A landscape with many valleys, sampled at points; each row gives a point and its height.
A ball rolls from a point to whichever of its 2 nearest points has the largest drop for the distance, and stops where none of them is lower. Distance is the straight distance between rows; heights are no part of it.
<755>: [-6,17,21,4,28,22,2,-19,25,-12,-5,5,13,7,-5,1,13,7,-9,8,-12,3,4,17,-2,21,15]  h=223
<176>: [-3,11,25,-2,20,15,10,-35,31,-22,-7,3,30,4,1,-9,10,1,-15,23,-1,-7,8,11,3,5,5]  h=85
<41>: [-20,-24,20,18,13,3,3,-10,-2,44,3,-27,7,14,-46,15,30,14,20,9,-14,4,8,21,1,-8,-5]  h=454
<76>: [6,-15,-14,-12,-32,-10,-6,13,-13,-18,23,3,13,11,31,-13,-18,6,-8,-23,23,4,20,-24,3,-40,-18]  h=496
<594>: [-6,6,-7,25,32,-9,5,-22,12,10,-22,6,6,-13,4,-8,13,0,3,11,-23,-25,0,16,22,4,-18]  h=378
<101>: [-20,10,3,14,15,19,3,-29,39,-28,21,-5,-18,-1,5,-5,23,1,-22,-1,-11,0,-3,0,-4,33,17]  h=480
<598>: [9,4,-21,-23,-25,-13,8,-16,14,-24,21,12,13,8,29,-15,-18,-11,-16,-12,12,-17,13,-20,-11,-32,-1]  h=291
<541>: [9,10,40,-5,28,31,-6,-11,14,-15,1,22,18,11,-12,8,9,-1,-4,11,1,4,4,16,7,20,16]  h=326
<390>: [-14,-7,0,-1,-4,10,7,-19,2,-4,1,-14,9,-2,2,-5,12,1,-4,16,15,-17,15,6,-16,-14,-12]  h=285
<236>: [17,-11,-10,-11,-28,-22,11,-11,12,-10,36,1,27,11,21,-5,-20,-11,-16,-13,15,-36,11,-21,-6,-42,2]  h=339
<367>: [-9,11,-3,9,7,13,-6,-19,18,-19,14,-12,-13,-2,4,-7,23,-8,-16,14,-4,-19,-5,-5,-8,24,14]  h=508
<790>: [-22,-3,28,1,-10,6,5,9,-20,25,-14,-6,7,11,-20,9,4,4,13,-7,3,40,-4,10,-15,-11,-20]  h=325
<13>: [-18,22,-12,11,11,14,-23,23,-11,-16,11,-7,-17,10,-7,8,1,25,3,-19,3,4,-12,-6,-9,34,5]  h=510
<354>: [-24,22,-22,18,18,13,2,-17,25,-29,15,-12,-31,0,4,-8,14,11,-23,-23,-19,1,-11,-4,-14,35,9]  h=452
<778>: [-11,-36,-6,-2,-15,0,24,-34,-9,14,8,-10,28,1,10,-16,20,-8,7,20,10,-24,2,14,-14,-35,-24]  h=292
<349>: [-3,-21,27,4,-25,-1,-16,13,-21,26,11,-21,-3,18,-33,21,19,-16,11,-4,14,15,-17,-14,9,6,4]  h=398
<301>: [-23,-7,15,-6,-22,13,-2,1,-26,-4,0,10,7,11,6,-3,-8,3,-2,-3,21,34,2,3,-13,-22,-28]  h=397
<749>: [8,10,-18,-1,-10,-5,9,-6,9,-22,-4,9,-12,-8,34,-27,-16,-19,-19,-12,-5,5,2,-14,-1,0,1]  h=239
<580>: [5,8,20,10,16,14,-12,-3,-10,3,-15,40,4,-6,13,-4,1,-10,5,8,-8,6,0,2,20,19,11]  h=289
<467>: [-11,6,-27,-23,-20,-2,13,-17,11,-28,8,8,12,-2,22,-18,-6,-8,-16,5,4,-6,15,-17,-26,-31,-7]  h=225
<494>: [-2,8,1,3,1,-17,3,36,-24,31,-18,1,-3,-11,-22,21,-4,6,25,-3,-7,16,-5,18,7,-12,0]  h=414
<440>: [-8,-7,31,-22,-11,9,-4,3,-17,-8,4,20,24,8,3,4,-18,-11,1,-3,21,27,-2,3,-5,-14,-16]  h=436
<259>: [28,5,-4,21,8,-11,-7,19,-16,16,-7,18,-16,-6,-5,-2,5,-12,11,2,-15,-13,-5,3,26,19,12]  h=261
<633>: [31,6,-11,-16,1,-17,8,4,21,1,-11,0,-9,-9,-7,1,-13,-18,-4,5,-8,-11,2,-7,-2,4,29]  h=581
<582>: [12,-3,18,-5,-4,-5,-10,16,-21,13,-5,18,3,3,-5,11,-10,-7,14,-1,11,11,-6,1,17,-5,12]  h=526
<532>: [-12,11,-12,19,39,-6,7,-9,11,22,-27,14,14,-9,-11,0,6,19,14,6,-27,-5,6,19,14,-5,-18]  h=430
<382>: [0,12,-13,0,7,2,-20,32,-10,-13,10,-17,-20,5,-12,13,1,20,4,-14,-3,-1,-10,-10,-3,29,22]  h=531
<107>: [-9,2,21,4,24,0,18,-37,28,-11,-16,7,35,-1,-2,-17,11,5,-8,29,-11,-11,4,9,18,7,-4]  h=227
<757>: [-11,23,-20,20,12,7,-3,0,14,-15,1,-9,-33,-5,12,-7,8,0,-14,-16,-19,0,-14,0,-7,31,10]  h=429
<635>: [-12,8,-6,-13,-15,12,0,15,-14,-10,-3,-3,3,2,12,-8,-19,12,-12,-7,17,26,2,1,-18,-16,-15]  h=437
<387>: [12,-13,27,-1,-18,-7,-11,21,-31,39,-1,-6,3,5,-31,28,11,-13,15,-7,4,22,-11,-9,23,-7,4]  h=455
<686>: [24,-14,23,-6,-6,-12,-11,23,-21,28,3,13,5,-6,-18,15,-6,-13,19,-7,17,15,-6,-1,33,-6,11]  h=500
<194>: [32,-9,-14,-11,-14,-13,-5,-5,23,-12,13,-10,-5,1,22,-2,-23,-7,-11,-18,7,-21,14,-26,10,-7,13]  h=610
<279>: [-3,15,-22,-2,13,-23,15,3,-1,6,-29,7,-7,-17,12,-4,-15,-12,7,8,-23,-6,-9,11,-2,-4,-15]  h=375
<93>: [-2,4,7,8,9,8,-13,-8,7,-6,9,-7,-14,-3,-10,5,14,-2,-5,15,2,-23,-6,-6,-3,20,15]  h=530
<365>: [0,9,36,-3,10,24,-7,20,-10,10,19,0,2,10,-43,32,11,7,17,10,5,10,1,14,0,5,30]  h=611
<678>: [20,8,-21,11,5,-9,8,14,8,-18,-14,-6,-34,-12,15,-13,-15,-3,-8,-19,-24,17,-2,-7,6,32,8]  h=356
<687>: [38,-3,-19,-10,-4,-12,-16,18,9,-2,7,-20,-24,-4,-10,14,1,1,2,-8,-5,-18,-2,-12,17,28,25]  h=574
<724>: [-1,12,-16,1,-6,-7,7,-7,-2,-10,-20,14,0,-14,33,-14,-10,-18,-6,2,-9,-7,-7,-4,2,-3,-12]  h=309
<675>: [10,6,2,25,16,4,-12,9,-9,11,-10,30,-18,-8,4,-3,10,-13,5,5,-22,-11,-5,-3,29,30,7]  h=174
<210>: [-25,13,11,3,25,11,9,4,-13,7,-23,24,22,1,1,5,-7,28,15,2,-4,25,1,25,-7,-9,-26]  h=428
<327>: [-26,-30,14,0,-28,14,9,-19,-14,19,12,-14,12,11,6,-19,21,-6,4,1,1,11,7,10,-17,-22,-31]  h=305
<699>: [30,0,-16,7,1,-28,12,-19,18,6,-9,4,-17,-14,-2,-1,1,-33,-3,11,-19,-21,0,6,6,9,17]  h=606
<668>: [-17,-19,26,13,16,8,8,-16,10,23,2,-22,14,13,-30,6,20,19,7,22,4,0,9,16,-8,-11,-11]  h=396
<762>: [39,-7,-17,-23,-13,-5,-4,-2,39,-20,11,-25,-11,-5,16,8,-27,5,-12,-27,5,-7,13,-27,-2,3,26]  h=622
<550>: [22,1,-18,-8,4,-1,-15,30,3,-14,11,-25,-21,3,-18,24,0,14,12,-9,-6,-9,-3,-15,6,36,39]  h=553
<411>: [-7,-11,-12,-20,-31,1,-4,13,-11,-16,12,5,9,12,20,-12,-21,17,-10,-20,21,27,12,-13,-14,-37,-17]  h=470
<423>: [-16,-28,-4,-3,-29,1,18,-21,-20,9,13,3,18,3,15,-19,17,-6,4,8,14,-3,6,5,-12,-37,-28]  h=341
<129>: [-26,-23,21,2,-23,14,-1,-5,-18,30,1,-21,3,16,-9,-6,18,-3,4,1,0,23,-1,6,-14,-10,-26]  h=238
<131>: [29,-5,-15,-26,-14,0,-16,13,15,-21,11,-31,-11,-2,7,16,-20,18,-9,-21,24,-9,7,-23,-7,2,21]  h=634
<412>: [-3,4,12,-3,9,8,-22,2,3,-4,17,-9,-5,11,-25,19,18,0,8,16,10,-12,-3,-5,-8,23,30]  h=557
<546>: [-6,-7,29,-21,-9,11,-5,-10,-2,-11,17,25,23,15,10,0,-22,-15,0,2,26,5,1,-2,-3,-21,-2]  h=466
<482>: [39,-5,-13,-4,2,-29,15,-17,14,12,-2,22,2,-12,2,-3,-9,-41,2,4,-8,-26,-10,-1,18,5,13]  h=624
<501>: [-30,6,2,12,32,-5,12,-1,2,17,-27,12,23,-3,-8,4,-4,27,21,7,-13,10,-2,19,5,-14,-30]  h=465
<646>: [-6,10,-17,-9,17,-31,12,11,-3,16,-28,22,7,-23,1,8,-11,-2,17,10,-15,-4,-10,14,-3,-8,-17]  h=419
<198>: [-13,-9,-13,-1,2,-5,19,-30,-2,0,-11,-5,23,-13,11,-12,7,-2,-1,26,1,-23,6,7,-14,-21,-22]  h=207
<389>: [3,15,-18,24,12,-2,-8,15,5,-10,-6,-5,-36,-2,5,-7,0,6,-5,-12,-28,-5,-10,-8,2,26,6]  h=399
<415>: [19,1,-13,14,2,-14,18,-3,8,-18,-6,13,-32,-16,25,-22,-18,-17,-9,-15,-22,21,-6,-8,4,22,8]  h=313
<434>: [-19,-31,18,12,-21,7,-11,-4,-23,27,22,-26,-10,15,-24,5,29,-11,7,3,11,-3,-15,-2,-4,9,-7]  h=333
<793>: [-6,14,-37,-15,-18,-7,16,-7,14,-29,-5,-5,-10,-13,27,-19,-7,-7,-20,-3,-5,1,4,-6,-19,-21,-14]  h=127
<20>: [-21,6,-8,1,-15,23,-6,21,-19,-11,5,-6,-5,3,3,-7,-5,30,-19,-9,14,23,1,6,-25,1,-16]  h=464
<331>: [24,4,4,-11,1,-7,-9,8,1,8,-7,4,-4,-4,-7,9,-9,-12,5,6,9,-6,0,-4,5,1,24]  h=556
<808>: [-5,2,3,-16,12,-25,13,28,-16,27,-19,28,10,-18,-16,17,-10,-5,28,12,-8,14,-13,16,8,-12,-3]  h=472
<545>: [7,-1,-19,-16,-22,3,-5,15,-2,-14,10,-30,-10,5,9,-6,-13,20,-13,-10,23,-1,9,-16,-19,-12,1]  h=648
<342>: [11,6,24,-12,5,16,-15,15,-2,-5,11,5,-5,11,-26,24,7,3,3,8,10,-1,-2,-2,-1,17,36]  h=582
<409>: [-30,4,16,2,3,5,4,17,-21,18,-20,7,7,-1,-12,11,-6,21,16,-9,0,39,-4,25,-16,-17,-22]  h=379
<710>: [-20,-16,12,12,8,17,-3,-18,1,9,4,-22,5,4,-11,-2,22,13,-4,19,13,-13,7,9,-12,-6,-13]  h=342
<814>: [-23,22,-15,15,9,23,-8,11,-10,-10,-3,-8,-14,4,2,-6,1,31,-10,-12,7,8,-4,4,-20,14,-10]  h=488
<715>: [-6,5,8,23,33,-9,20,-32,24,8,-20,8,27,-9,2,-16,15,3,-1,22,-18,-15,3,13,28,6,-11]  h=319
<488>: [10,-9,-4,-3,-23,0,-9,5,-12,-6,24,10,12,11,24,-7,-20,-3,-9,-18,27,-10,9,-21,11,-23,-2]  h=519
<785>: [23,3,-13,6,6,-20,-6,33,-22,25,-15,11,-10,-12,-13,11,-11,-6,19,4,-16,0,-3,12,25,5,-2]  h=340
<286>: [36,-6,-19,-4,-15,-11,-13,7,6,-14,8,-19,-24,0,10,2,-8,-5,-8,-10,6,-27,3,-26,18,13,6]  h=594

For each start below, name the point where the ball stops.
<699> => <129>
<482> => <129>
<501> => <129>
<131> => <301>

Call two points neighbours if one is among the 2 nearest of the other. Go from one point of each pair to the other, from neighbour to neighbour, staying as low as possible. Name the highest point that can't be avoided.
<793>, <301> => <488>
<198>, <176> => <501>
<129>, <198> => <423>
<675>, <793> => <808>
